Each row is a point on a tangle of strands that fork and nearly touch. The rows are in no order.
Points whose rows are less than 74.5 apart are linked; no others are. Some points are linked to none.
<884>: 36.0	-27.2	25.1	3.5	16.9	6.7	12.7	-28.7	-22.6	-38.4	-45.3	-34.3	-2.3	-6.2	-41.6	23.8	28.0	-3.6	-17.9	14.9
<152>: 12.2	-14.7	-18.9	11.5	-4.8	16.5	7.6	21.5	-22.8	-12.7	-6.2	11.3	-10.6	5.8	-23.0	-13.3	37.5	-12.4	2.7	-19.2
<559>: 51.5	-16.0	27.4	-33.0	-15.0	-1.6	-16.7	5.2	-3.2	-27.6	-6.3	-37.9	30.7	-16.5	0.0	17.9	13.4	-17.1	-13.7	12.0
<1576>: -11.1	9.5	-34.0	32.5	23.7	-1.4	5.9	-31.0	-8.7	22.8	12.0	-1.6	0.5	7.3	-3.3	-11.7	-16.3	-10.5	44.1	33.8
<1378>: -23.8	33.2	-16.3	-5.1	15.9	-35.4	24.5	-4.7	-2.4	-30.6	-42.0	30.7	-28.6	5.7	-12.5	-2.0	-43.3	-25.8	-5.5	-13.4
<869>: 3.5	-32.6	-14.4	10.8	-3.4	0.2	24.7	-12.8	-31.5	-19.9	4.5	-12.7	3.8	12.4	-10.7	-3.5	34.0	-13.1	13.0	-13.1
<1118>: -24.7	-18.3	-6.0	17.4	19.1	-16.2	-4.0	-11.5	-27.2	17.7	37.5	17.6	33.7	4.9	9.3	-4.2	-22.8	-11.6	21.7	6.2
<850>: 3.5	-18.9	45.5	-15.5	-21.1	17.5	3.0	-14.3	-1.2	-22.8	-28.0	-2.6	-50.0	-30.1	4.3	-4.5	38.7	6.8	-60.4	-9.3
<309>: -21.9	35.4	12.1	-24.3	-4.3	-5.1	23.9	5.7	-7.0	-14.2	-34.5	38.2	-43.0	6.6	-2.6	-3.8	-19.0	-18.7	-16.8	-22.8
<1376>: 35.5	4.3	55.9	-24.0	8.6	7.3	10.6	5.2	-19.2	2.4	27.1	6.3	-27.7	17.7	-17.2	-34.2	31.4	-0.4	-3.1	40.7
<1085>: -11.7	0.1	6.0	34.7	-1.4	-20.9	16.6	-15.9	19.4	-9.1	-26.5	-16.4	16.8	-3.7	13.6	48.4	-18.7	-2.1	-0.1	-52.5
<1012>: -5.9	9.0	-35.5	2.5	-2.2	-25.6	-8.7	17.2	-16.2	4.1	40.0	13.1	-12.4	-24.0	0.1	-33.8	-4.8	5.9	13.5	7.1
<1200>: -30.2	-31.1	-0.7	11.2	-6.9	21.9	8.9	27.5	0.0	28.5	8.8	26.6	9.4	12.5	-7.1	-12.5	25.8	47.7	-9.3	-28.4
<260>: 7.3	-42.6	-1.8	1.2	8.9	27.4	-6.5	-3.6	-0.3	1.7	57.7	-17.5	29.2	9.8	-24.3	-41.9	51.8	11.1	-22.1	14.3
<399>: 23.0	-34.6	25.4	-12.8	-2.8	15.8	3.8	9.7	10.6	-5.0	14.1	-0.4	-25.9	-6.8	-7.6	-35.7	61.6	-20.8	-27.4	13.1
<819>: -22.0	-21.6	16.3	30.6	26.6	14.7	-1.1	-17.0	-27.9	17.1	1.6	23.7	-5.1	-0.3	-36.3	-0.6	24.6	4.7	8.6	25.0
<1572>: -2.9	-14.6	-12.8	33.8	-23.3	-21.5	9.9	-8.4	25.2	11.4	-26.7	-10.2	30.4	7.7	15.2	22.6	9.5	-3.5	0.7	-38.6
<986>: 14.4	3.2	-48.0	-16.2	5.4	15.8	-8.9	21.8	30.9	-3.9	13.5	-11.5	42.7	16.7	27.8	-11.4	-13.2	-36.2	31.6	1.3
<411>: -27.9	-9.3	45.9	-4.9	2.0	38.7	14.3	-16.6	10.6	41.2	26.0	28.7	-45.5	13.2	19.3	-29.8	21.5	4.4	-32.8	22.7
<974>: 23.9	7.0	1.6	27.9	16.3	-20.9	-4.3	1.6	33.7	21.7	-15.9	9.9	30.5	-18.1	-20.6	5.0	5.4	-17.3	11.2	-8.3
<630>: 12.9	5.3	2.8	-11.9	-7.4	17.3	25.4	-47.0	15.0	-16.7	6.9	-40.7	19.5	-35.9	30.1	27.7	23.3	-41.3	-1.0	10.1
<1246>: 4.2	-8.8	26.2	-30.6	-57.4	-5.3	-20.1	-9.7	-16.7	-23.4	-19.0	-13.6	-31.5	-8.8	17.7	9.3	2.0	13.2	-46.4	-7.6
<814>: 37.8	-7.2	29.1	-12.9	19.3	26.6	-5.9	17.3	-16.0	-5.9	5.2	2.0	-38.8	0.4	-38.6	-12.4	49.0	3.0	-0.4	37.0
<403>: -12.0	-15.7	34.4	-12.8	6.9	26.0	-15.7	-5.9	-10.4	-10.2	9.5	30.0	-41.7	8.7	-0.4	-31.9	11.8	-42.6	-32.8	30.0
<706>: -17.9	3.7	-11.1	-12.5	3.0	-3.3	38.0	50.0	4.0	25.1	17.8	25.5	6.0	24.6	-9.2	-62.5	3.7	59.9	20.5	-4.7
<1001>: -14.2	19.1	-2.3	4.5	-21.6	-10.7	-22.8	-8.7	9.8	18.9	-16.5	17.8	-31.9	35.6	-9.7	-19.4	-28.0	14.0	-6.2	20.6
<25>: -4.8	16.2	35.2	-19.6	-38.2	26.4	-8.3	2.9	9.9	33.3	-5.3	10.4	-35.5	47.5	-4.8	-9.9	-0.8	61.9	-22.0	21.8
<427>: 12.3	-12.9	46.2	-25.9	-29.7	-9.0	7.6	-7.2	-19.2	-31.9	-31.3	-6.5	-16.6	-26.5	6.3	15.6	17.6	2.3	-53.0	-16.9
<993>: -21.3	-9.9	-47.2	22.2	-5.8	5.3	18.8	-41.1	-28.5	-2.2	39.6	-16.3	-11.5	-2.9	-1.9	-5.3	16.7	10.4	20.2	4.8
<1037>: 8.5	-34.9	30.6	14.7	-13.7	12.0	-3.5	-22.0	-0.5	17.5	-21.9	-13.3	-3.3	8.8	-25.1	-7.2	38.1	29.6	-26.0	9.3
<841>: 15.7	-15.9	17.9	-28.6	-31.7	22.2	-34.4	-12.7	-8.7	-9.9	-16.1	-33.5	-34.6	9.9	0.7	-22.0	7.3	44.6	-43.1	40.7
<1066>: 13.7	14.7	19.6	0.5	30.3	-13.6	23.4	-6.1	8.9	-24.4	-23.3	13.9	-19.5	-25.1	-41.2	-10.7	33.6	-40.1	-24.0	-4.2
<68>: -33.0	-7.2	-21.7	-13.6	8.1	7.9	-8.5	61.4	-10.5	19.1	13.2	35.3	10.0	-15.6	13.1	-16.6	-28.4	43.1	8.7	-18.0
<985>: -4.8	4.6	-26.8	27.1	17.7	-5.7	7.6	-7.5	-38.9	-6.0	0.9	12.6	-21.7	-32.1	-23.3	6.5	9.8	-19.8	24.6	4.8
<1530>: -29.1	7.6	7.4	5.1	6.5	-25.0	-26.9	31.4	-4.0	4.3	-8.3	14.1	18.1	24.5	29.6	15.6	-70.2	24.3	21.3	-23.4
<278>: -3.2	8.9	-43.5	6.0	11.6	4.0	-16.9	50.6	44.2	19.5	-31.2	6.5	16.7	-19.8	5.7	-1.3	-23.5	6.6	19.0	-14.3
<1365>: -16.0	18.0	-11.1	20.9	19.4	-33.9	9.4	-3.7	7.1	-17.6	-21.0	-6.1	17.1	4.7	27.1	31.9	-53.6	-14.6	29.7	-47.2
<402>: -5.1	33.8	7.6	1.0	-33.8	-22.6	-31.3	-26.1	9.3	9.0	-21.9	7.6	-19.5	12.4	-5.6	6.6	-41.2	7.7	-26.6	4.0
<651>: -16.3	-5.3	-6.8	6.7	-22.5	-10.0	-10.1	-5.6	32.5	18.7	21.3	-21.4	39.3	-4.0	56.1	31.0	-12.0	14.5	11.8	-37.5
<929>: 18.4	8.8	-22.6	24.8	-7.3	9.4	22.5	-46.0	12.7	9.1	3.5	-51.5	7.2	-0.4	-0.3	5.5	33.7	18.7	31.2	32.0
<837>: 25.9	1.2	-12.8	26.6	-14.2	-30.0	15.7	-42.9	-4.2	13.7	8.6	-34.7	7.6	12.7	-9.0	2.2	16.4	26.9	22.0	19.1
<1147>: -13.6	8.8	-57.3	-0.2	24.3	34.5	-11.2	34.0	11.7	14.4	-0.7	3.6	12.6	-35.8	21.7	14.5	-27.8	-0.6	31.2	-3.2
<1335>: -24.1	7.9	4.0	7.8	-21.8	12.2	-27.5	-5.5	3.8	34.4	3.2	20.6	-29.7	49.6	-25.7	-15.7	-10.7	48.4	-11.6	24.1
<810>: 14.3	-42.1	2.3	19.4	-5.8	13.3	14.5	-37.4	-35.3	-28.6	-20.1	-33.6	-2.4	0.0	-17.4	10.1	31.1	-16.0	2.2	2.8
<960>: -32.3	-22.2	-6.3	-7.6	-7.4	9.0	4.8	45.3	-7.3	12.2	27.7	36.2	28.5	-2.6	15.9	-2.0	4.8	41.3	-6.6	-32.6
<1467>: -26.1	-31.3	-17.6	14.6	-11.6	12.9	-0.7	-22.0	-51.5	-11.2	37.1	2.8	-28.9	12.8	-9.0	-22.1	21.2	5.9	-4.9	8.0
<194>: -9.6	12.2	-19.3	33.9	42.1	-3.5	29.0	-22.3	-12.8	2.1	-4.7	1.4	19.8	-7.6	7.5	7.9	-14.7	-39.0	57.9	21.2
<624>: -12.4	19.5	-6.7	6.0	46.0	-12.1	-24.9	14.6	-0.7	-1.9	14.8	18.0	24.3	-34.7	27.2	36.0	-51.6	-17.5	17.4	-9.0
<139>: -21.2	1.9	-55.4	13.0	-0.4	-11.8	13.3	-17.1	-20.6	5.4	54.7	-5.7	-3.7	-29.5	11.5	-28.3	0.7	6.4	18.2	0.8
<1112>: 23.9	11.1	-10.6	-6.3	-2.3	-23.2	2.6	18.2	-4.5	-10.2	11.2	14.7	10.2	12.9	-13.1	-26.9	-10.6	-30.5	17.0	5.9
<686>: -21.5	25.1	-25.7	-3.0	26.8	-7.5	10.1	22.3	-19.2	-30.8	-39.3	34.4	-28.4	-11.7	0.7	19.2	-47.4	-26.2	13.4	-12.5
<540>: 1.2	-1.4	13.0	-27.4	-24.5	-24.0	-5.7	20.8	9.5	12.0	34.0	11.4	36.4	32.9	4.4	-20.2	-11.2	25.1	-9.6	-3.5
<1068>: 12.4	7.2	-14.2	17.6	-13.9	-29.3	9.6	-40.3	12.1	15.0	8.7	-18.5	2.3	-7.3	-3.7	-3.0	-2.6	-17.5	4.9	1.0
<1097>: 6.5	-3.1	0.6	1.4	6.5	-8.1	11.7	-36.8	19.1	-19.8	-4.7	-15.6	28.7	-34.4	-10.1	22.6	11.9	-53.2	-9.1	-3.6
<179>: -11.4	19.1	31.8	-4.3	26.0	-39.2	24.1	16.5	35.4	-1.1	-25.6	31.0	15.8	-30.3	-2.8	4.3	-10.0	-30.5	-19.0	-42.3
<397>: -25.0	12.2	20.3	-21.1	1.6	2.7	-1.5	5.5	-22.1	-12.9	-22.6	39.1	-13.3	17.0	1.9	5.8	-32.7	-28.5	-14.0	-11.8
<319>: -7.6	-4.4	-33.1	-7.5	-12.2	26.9	-30.1	-12.6	0.4	-11.0	17.5	-8.1	-16.7	-8.7	-5.0	2.5	-5.9	-30.6	-10.8	15.3
<1579>: -8.4	3.2	-4.0	-15.8	2.2	-18.3	36.3	54.6	0.7	7.1	-7.2	23.9	7.7	45.5	8.3	-47.4	-6.9	36.4	22.8	-23.8
<1556>: 23.0	32.5	-7.0	-10.7	2.5	-1.5	5.0	5.8	6.2	-41.0	-35.9	-17.4	-13.9	-0.1	-29.1	52.7	-18.9	2.3	-14.6	-22.0
<1430>: -23.8	-27.9	42.6	9.6	11.5	29.1	2.4	-22.9	-35.1	20.4	4.0	28.2	-30.7	27.7	-15.9	-12.1	24.7	-3.2	-10.8	27.2
<1078>: 26.7	-6.1	14.1	0.3	8.9	-21.8	18.2	-34.9	13.8	-28.2	-23.9	-21.9	4.9	-26.7	-30.5	-3.1	18.5	-51.3	-32.5	3.5
<1394>: 7.6	25.0	52.3	-20.7	12.0	20.1	21.4	-37.9	16.2	-9.8	-60.5	4.9	-55.3	17.4	-25.7	1.3	5.4	3.1	-53.4	17.6
<1234>: -12.1	35.0	-4.4	33.5	48.5	-24.2	22.9	-20.3	8.7	0.1	-21.9	-11.1	22.1	-1.6	14.4	45.0	-36.9	-13.4	43.1	-16.2
<279>: -22.1	29.8	0.0	14.7	23.7	3.6	-2.8	-24.9	14.9	5.5	-47.7	28.6	-42.9	22.9	-53.0	-4.4	-17.4	-15.8	-18.6	22.7
<1131>: -17.4	-11.5	-16.4	13.3	-18.5	-8.5	-7.8	2.1	41.8	4.4	-1.0	0.7	26.2	-12.9	29.8	13.9	-18.1	-23.8	-10.2	-45.1
<685>: -36.1	-35.9	-1.2	7.2	16.7	29.5	-12.3	-1.1	2.0	16.0	42.7	16.5	11.9	25.9	-17.4	-41.2	31.8	-2.6	-21.6	14.4
<1463>: -15.5	-10.9	-32.9	22.7	3.0	-7.9	25.7	42.7	-11.4	9.5	-29.4	15.8	-8.2	-2.9	5.5	-19.6	-1.4	24.6	28.5	-44.7
<376>: 37.6	-19.7	7.3	-19.3	-20.4	7.6	-9.5	-1.9	1.8	-24.1	5.3	-48.0	45.5	9.5	12.7	36.9	5.6	-18.9	4.9	-9.5
<86>: -6.7	-21.0	44.8	8.2	6.2	-7.7	10.5	-24.6	1.4	9.1	-30.7	11.0	36.1	28.6	-21.1	10.8	-1.4	-22.9	-15.0	3.9
<1440>: -17.9	10.9	21.8	-17.0	4.6	-4.4	-8.4	35.3	-18.0	-0.6	-16.5	37.1	3.3	31.4	8.5	14.1	-40.4	7.7	10.6	-9.8
<95>: -28.0	33.4	-10.6	2.4	31.3	-7.3	-15.4	-3.0	10.4	-13.4	-15.2	14.2	6.7	-30.4	9.5	39.6	-60.0	-26.1	-6.9	-10.6
<146>: -4.8	30.5	-48.5	-8.7	4.9	0.5	-5.8	17.4	43.1	22.0	39.1	-18.5	26.4	-23.2	33.5	-6.2	-13.0	-0.8	39.1	11.5
<406>: 21.7	14.0	40.6	-25.0	-17.9	-19.6	17.7	2.9	18.6	2.2	-18.6	24.6	-6.4	7.8	1.6	-21.8	16.5	-24.9	-25.2	-12.1
<80>: 37.0	14.9	-45.5	-13.8	1.4	10.5	-10.9	26.3	16.0	-14.4	-4.0	-15.1	16.0	13.3	-11.0	-15.7	-6.2	-42.2	18.6	-3.0
<1566>: 33.3	17.0	34.7	-13.5	-14.0	-32.2	-9.5	-11.1	-9.6	-21.3	-28.9	-22.4	3.9	-10.8	-16.4	39.4	-19.4	20.6	-15.0	11.4
<1255>: -6.4	-21.0	25.7	2.2	3.0	-12.0	-6.1	-8.9	9.8	13.7	-7.0	3.0	44.3	49.9	-1.3	-8.4	-24.5	-23.9	4.2	-0.9
<748>: 0.7	-6.1	-5.7	-19.0	-50.5	-5.6	-14.4	7.6	-22.7	-19.8	7.2	6.0	-40.0	4.4	14.0	-15.1	-0.9	-5.8	-28.6	-19.5
<283>: -14.2	10.7	15.2	-5.4	35.5	-34.9	-2.3	30.0	29.1	1.0	-27.7	17.6	19.2	-23.9	20.8	8.2	-49.9	-20.1	1.0	-36.3
<1502>: -4.0	-2.2	-26.4	13.7	-0.3	30.2	-8.9	-27.0	0.5	27.9	32.3	-23.9	16.0	-18.7	-1.6	16.9	23.2	36.6	6.3	24.7
<1513>: 18.3	4.7	-15.0	2.2	4.6	-8.7	-15.5	52.6	42.5	23.2	-15.8	9.1	36.5	16.1	-7.2	-6.5	-1.4	13.4	17.9	-26.0
<192>: 9.6	-14.8	-22.4	-5.4	-31.9	15.6	5.8	-50.0	7.4	-21.3	-16.6	-41.9	2.4	-13.7	15.8	13.3	12.9	-27.1	-16.1	-0.9
<768>: 3.7	-7.9	-12.3	-25.5	5.4	27.9	10.8	54.9	15.9	9.9	10.9	28.3	-45.5	5.5	6.8	-71.0	27.4	-0.2	-7.3	7.3
<868>: 12.3	0.5	0.3	-0.2	-7.6	-16.4	-20.4	8.8	9.0	10.9	36.3	-5.3	20.5	-37.5	-0.8	3.1	19.3	5.2	3.6	-5.7
<414>: 19.2	45.5	15.0	-11.3	29.2	-8.6	10.5	32.3	-2.8	-23.6	-43.7	19.1	-5.4	6.8	-37.3	44.6	-6.1	14.6	0.5	-13.0
<998>: -14.2	-14.4	-6.2	6.3	2.5	2.7	0.5	-3.9	32.5	18.9	28.6	-21.1	59.9	25.5	45.2	18.8	-21.3	13.4	33.5	-20.1
<1176>: -6.5	11.0	-38.3	23.4	24.3	-4.6	14.9	14.8	-31.6	4.6	5.3	11.1	1.5	-41.3	10.8	30.7	-3.7	5.4	41.8	-10.3
<1499>: -4.5	-5.9	16.0	-30.4	-12.0	9.7	25.1	56.6	-44.9	-13.8	30.2	35.2	-6.7	-2.6	7.2	-12.5	27.3	19.1	9.2	-24.2
<501>: 16.4	-10.0	33.1	-23.3	-40.4	-29.9	5.1	-5.7	-2.8	-2.8	21.0	-8.9	12.4	31.0	2.2	-23.9	7.9	31.2	-19.9	4.5
<623>: 2.2	-12.9	45.7	-27.3	-31.1	-11.3	20.5	-3.8	-9.8	15.3	7.1	10.9	3.5	28.3	10.8	-25.9	20.6	-1.8	-26.0	-7.4
<1511>: -10.5	1.8	-35.3	4.7	-9.7	48.1	-18.0	-8.8	39.4	33.9	16.6	-22.0	32.9	-13.9	13.8	15.3	6.8	22.4	2.0	13.0
<1092>: -5.3	6.6	-17.2	17.5	-0.5	13.2	22.5	-53.8	5.0	23.7	31.7	-38.4	19.7	-17.0	10.5	9.4	29.7	49.1	25.5	28.8
<853>: 17.1	9.8	10.9	-13.9	-4.9	-16.2	-8.2	11.9	-17.2	-2.1	43.1	11.6	-28.1	17.3	-21.0	-46.9	16.3	2.3	-4.8	37.9
<1322>: -33.5	43.0	-23.4	-7.8	18.1	11.3	2.4	0.0	22.7	13.5	38.8	-12.8	21.2	-21.2	60.0	10.6	-21.2	4.9	69.2	16.0
<1534>: 2.8	7.3	54.8	-18.2	-19.2	5.5	-3.9	-38.0	10.3	-5.5	-51.5	-13.8	-45.3	7.5	-10.1	-10.8	-7.2	4.3	-50.0	30.3
<1225>: 7.6	-4.5	-6.3	3.9	-24.8	-11.5	3.0	-26.0	-43.1	-20.2	8.9	-20.8	-6.4	-13.3	5.2	29.1	-7.0	1.1	0.2	-1.0
<607>: -3.7	8.0	-39.6	30.6	-4.6	-11.4	-5.0	-42.8	8.5	27.2	13.8	-6.3	-12.7	-5.5	3.2	-27.9	-3.3	-18.8	14.5	25.7
<1185>: -23.6	-23.9	26.1	-2.1	-31.6	25.0	-11.0	-15.6	8.9	7.5	-10.4	8.8	-65.9	-8.2	7.9	-11.6	32.9	19.7	-49.6	1.9
<671>: -37.9	0.1	-11.9	1.0	22.6	-16.6	-27.4	27.4	-22.3	12.2	15.5	14.8	8.6	8.5	27.3	-0.7	-72.1	19.4	29.9	5.0
<1459>: -0.1	-5.6	-12.0	-0.3	3.0	-5.9	-24.6	-12.0	-34.1	-6.0	50.1	-0.9	-4.9	19.6	-16.8	-40.1	-5.2	-11.9	5.7	54.4
<281>: 7.5	19.9	33.7	-0.8	24.6	7.6	9.6	-20.5	12.2	-2.3	-53.2	25.4	-45.9	19.6	-52.4	10.0	0.2	-2.5	-25.8	30.1
<1015>: 56.5	-0.7	2.3	-8.3	-14.8	-12.2	-5.7	20.3	10.0	-21.9	0.3	-20.0	16.9	-11.4	-20.0	1.6	35.5	-9.8	-6.1	-3.7
<1162>: 15.6	0.2	-36.0	-14.6	11.2	20.4	-10.8	56.6	14.2	9.4	11.5	14.6	-20.1	10.4	-19.6	-57.2	26.8	9.7	5.0	15.8
<393>: 33.7	-23.6	24.3	9.6	-0.7	21.6	-9.0	-9.6	-14.8	-9.2	-51.7	-20.5	-12.6	-18.0	-30.6	12.2	33.0	29.2	-25.1	16.8
<125>: 15.6	10.4	-3.5	-7.0	-2.6	-37.9	-13.9	38.8	17.3	9.2	48.3	-7.1	48.7	21.4	21.8	-10.3	-24.6	31.2	13.1	-17.0
<1391>: 20.6	28.3	-32.7	-11.3	-11.9	-9.5	-17.5	15.5	31.0	13.4	36.4	-17.6	26.1	-42.5	24.7	17.8	-1.1	-2.3	9.4	-4.2
<362>: 34.7	21.9	16.8	-4.4	3.0	-23.6	-15.9	9.7	-0.2	-11.7	-1.6	-18.7	17.0	2.9	4.4	48.0	-23.2	8.7	11.6	3.5
<756>: -11.6	44.4	-34.0	25.1	46.3	-0.1	33.3	-13.2	16.3	-0.2	-19.8	-11.5	7.3	-23.7	22.4	24.2	-27.8	-17.7	59.3	7.9
<395>: 26.6	21.0	-7.3	-4.0	5.1	-5.1	-13.1	13.1	-2.3	-12.1	21.3	-32.6	27.7	6.2	24.4	44.7	-11.0	6.7	37.1	-11.3
<890>: -12.4	28.9	-16.9	10.6	22.0	-2.3	-9.8	-36.9	23.2	-1.7	-26.9	10.1	-8.5	-19.5	-17.8	32.7	-34.6	-34.3	-23.8	8.8
<124>: -1.1	11.0	-4.9	3.8	21.8	-21.4	1.3	35.0	-1.5	-32.1	-4.5	-12.3	14.5	-2.4	35.7	47.9	-36.4	-8.7	36.4	-64.4
<696>: -7.9	-17.6	-3.4	4.0	-29.9	-0.1	2.7	-59.2	-23.0	-29.8	-6.4	-36.2	-11.2	-23.7	12.8	24.9	-11.6	-9.6	-21.9	4.3
<1491>: 9.8	2.3	-8.1	25.0	28.6	-7.6	21.3	-19.4	-7.7	-7.3	-20.8	9.5	-7.8	-18.4	-37.7	4.8	18.1	-34.3	7.7	-2.1
<210>: -3.3	-5.4	60.3	-9.6	-17.3	38.1	5.3	-26.9	15.5	28.6	-5.8	9.7	-75.6	-0.8	17.6	-18.2	13.0	14.4	-52.2	20.4
<655>: 5.9	21.9	-59.2	-9.9	-6.8	-10.7	-10.2	9.6	29.1	5.2	14.6	-12.0	21.7	0.8	28.7	-27.2	-39.0	-25.1	29.3	6.4
<888>: -23.6	-17.3	17.2	3.2	16.2	-29.2	1.1	1.7	13.8	-8.5	-15.8	5.9	33.9	46.3	21.8	1.6	-52.5	-31.9	14.2	-30.4
<668>: 41.7	2.9	3.6	3.2	-8.4	-10.1	-9.7	16.4	16.5	11.5	12.7	0.7	6.8	-47.7	-26.6	-4.8	43.9	10.0	-12.0	-1.9
<122>: 8.8	24.2	6.1	-3.8	0.9	1.0	23.7	-25.1	30.3	-6.3	2.5	-43.8	39.1	-2.1	48.6	42.4	12.6	-22.2	44.0	-2.1
<1142>: 9.2	20.5	-22.9	4.9	-0.9	-5.8	12.2	-17.0	2.8	-14.2	19.9	-22.6	18.2	-16.4	30.2	36.1	-3.4	-20.7	33.6	-8.8
<316>: 14.1	-47.8	17.2	-10.9	1.7	21.3	-10.8	3.3	-2.7	-5.6	18.4	-18.9	20.2	-3.2	-19.5	-21.9	51.4	-25.9	-16.4	13.2
<1249>: 22.5	-9.2	6.2	-16.5	-26.0	27.7	-37.0	-0.6	-23.0	-8.2	2.1	-20.0	-11.5	5.1	-16.2	10.9	3.6	26.9	-20.9	33.2
<834>: 8.9	6.8	-1.1	9.2	-11.8	-1.8	-2.2	-21.2	20.8	-9.6	-26.5	-23.8	12.7	-23.5	8.9	59.4	-13.8	0.2	-20.5	-35.7
<1261>: -4.2	2.3	20.8	7.3	-37.4	-4.2	-31.1	-37.5	-1.2	3.2	-29.8	-9.4	-39.3	5.6	-18.4	4.7	-24.3	17.2	-44.7	25.2
<155>: -1.9	-15.5	2.4	26.3	23.2	-2.2	-1.8	-18.6	-23.5	13.9	17.4	6.4	32.5	-3.3	-12.5	21.5	11.5	-0.9	28.0	10.8
<1550>: 19.8	4.4	-3.4	7.6	2.2	-27.4	-2.6	34.3	30.9	11.5	10.9	-17.9	49.0	21.9	11.7	7.0	-4.9	23.9	27.0	-36.4
<758>: 9.4	-12.6	-21.2	5.9	-28.9	4.1	-22.5	-13.4	0.5	-10.4	14.1	-0.1	-41.6	-21.0	2.5	-15.7	17.0	-9.7	-30.8	-1.3
<625>: -4.5	10.2	8.0	-6.2	20.9	-20.9	-15.4	43.9	13.5	9.7	6.4	23.9	33.4	-29.6	19.2	6.4	-30.2	-1.4	17.2	-18.6
<481>: 22.1	-12.1	21.3	-21.7	5.7	25.0	-5.6	6.2	-54.2	-28.0	16.4	-9.0	-43.5	5.3	-20.6	-8.8	44.6	26.1	-9.8	33.2
<339>: 9.2	41.9	-19.7	3.8	7.2	-5.2	1.9	-19.6	11.4	-30.1	-21.0	-25.2	-9.2	-27.8	8.4	67.0	-17.1	-6.4	-3.4	-19.6
<605>: 2.9	-5.2	23.2	-3.5	-12.9	25.3	28.4	20.0	5.6	29.4	7.1	18.1	-4.5	16.6	-14.7	-19.5	51.1	42.0	-9.6	-16.1
<1282>: -28.1	21.8	-32.6	-1.1	43.1	23.5	-1.1	25.9	23.2	21.1	4.2	-10.9	23.8	-39.9	55.5	17.0	-38.3	-8.7	55.3	5.7
<604>: -5.9	-29.6	49.3	17.4	-10.4	-3.9	7.2	-48.7	-13.6	3.0	-41.6	-7.8	4.7	12.5	-15.3	1.3	6.3	0.1	-32.1	17.2
<1515>: -9.2	-6.1	-10.1	10.1	-1.2	-0.2	47.7	42.2	-26.7	6.4	-13.4	19.4	-17.4	30.1	-0.9	-30.1	24.7	31.1	21.1	-30.8
<737>: -2.7	-9.6	17.2	-15.0	-0.7	23.7	9.4	20.6	14.1	6.5	5.8	22.6	-38.7	-5.0	-3.1	-45.6	43.3	-16.5	-24.8	-9.0
<1166>: -14.2	0.3	-22.6	9.3	5.8	-20.1	12.3	32.3	-26.2	9.5	33.7	22.6	-13.3	10.0	-15.8	-55.7	3.5	40.8	20.7	2.2
<904>: -15.9	-17.9	-18.9	3.3	-0.2	51.4	-39.6	-2.1	17.9	29.6	1.9	-7.2	26.9	-7.0	-6.1	24.0	-0.5	-1.4	-5.7	9.6
<713>: 14.4	-13.7	30.4	2.0	-19.4	-17.9	-0.6	-9.4	-22.8	-23.4	-13.3	-2.4	-8.7	-10.9	-13.4	22.3	10.1	3.4	-13.7	-10.4
<1474>: 19.9	-13.6	6.5	-3.2	-21.3	10.0	10.5	25.8	1.8	0.1	-11.0	5.9	-0.6	31.1	-19.5	-7.8	31.5	23.6	1.1	-13.4
<1296>: -3.0	-34.5	4.3	2.9	-18.4	6.5	-2.2	-22.9	-54.9	-20.0	8.3	-14.8	-48.6	12.5	-16.5	-15.8	24.3	17.6	-15.1	19.2
<444>: -10.0	-32.1	-7.6	10.4	19.8	33.6	-28.5	0.6	2.4	20.6	21.7	20.4	23.1	7.8	-11.5	-14.3	12.2	-6.7	-10.4	19.8
<1010>: -1.9	-8.9	-30.1	-7.2	5.9	24.5	-13.1	2.8	28.5	16.8	31.8	-21.2	64.1	16.6	24.3	-1.8	-9.0	-12.7	25.4	-5.1
<89>: 12.0	-0.3	-10.1	1.6	-2.4	34.8	-31.8	-3.0	-16.3	-21.2	-13.6	-8.8	-27.2	2.2	-25.2	16.7	9.2	-10.0	-25.5	14.1
<741>: 9.2	-9.1	38.9	-21.4	-32.3	7.2	-21.2	-11.0	7.7	21.1	0.0	-4.5	-24.1	8.9	-7.5	-18.2	7.6	46.6	-48.9	28.2
<382>: -34.4	-3.4	-8.9	-17.0	12.5	-13.2	-10.4	61.7	-8.9	10.1	9.4	21.4	3.9	-16.5	26.7	-26.3	-58.2	26.7	21.7	7.3
<475>: 8.5	6.4	-11.6	-4.3	3.4	-22.5	11.2	-6.2	-12.5	-27.0	0.4	-11.6	19.6	5.7	8.7	14.0	-15.9	-41.7	18.7	-12.0
<1178>: -18.2	-6.2	-17.7	-1.7	4.4	-17.4	-17.5	1.7	-44.9	-4.1	35.9	15.7	15.2	22.2	4.6	-19.0	-32.9	-6.6	22.0	22.1
<109>: -30.8	-18.1	22.5	4.8	-6.9	35.3	5.0	-2.3	-19.2	21.7	24.8	29.4	-59.8	35.1	4.9	-33.7	25.5	15.8	-18.3	21.5
<91>: -21.3	8.3	-30.3	14.8	21.5	-0.7	-1.8	27.1	-26.2	-16.1	-12.6	23.6	-10.2	-17.1	8.7	17.6	-33.3	-0.7	32.4	-9.4
<1271>: 13.2	11.9	34.2	-14.9	9.8	-26.9	36.9	18.8	30.1	-15.1	-36.7	21.8	14.4	-6.5	-9.2	0.1	25.4	-31.9	-21.9	-39.5

Follow the links from the first point to the second, and from the first to the third. Name the last point that the two ways share.
<668> / <624> / <819>: <146>
<1246> / <655> / <68>: <713>
<1572> / <868> / <25>: <986>
<122> / <179> / <1234>: <986>
<279> / <395> / <1185>: <427>
<278> / <741> / <1015>: <146>
<402> / <411> / <655>: <427>

A fork is a point with three links. Follow the links from the first point to the second and name the forks in between, in order.
<668> / <998>: <146> > <986>
<758> / <475>: <427> > <713> > <1142>
<1234> / <623>: <1365> > <1085> > <986> > <146>
<1097> / <1550>: <713> > <1142> > <986> > <146>
<1459> / <1176>: <427> > <713>
<1271> / <668>: <146>
<80> / <1068>: <986> > <1085> > <1365>
<339> / <1550>: <1085> > <986> > <146>
<986> / <1459>: <1142> > <713> > <427>
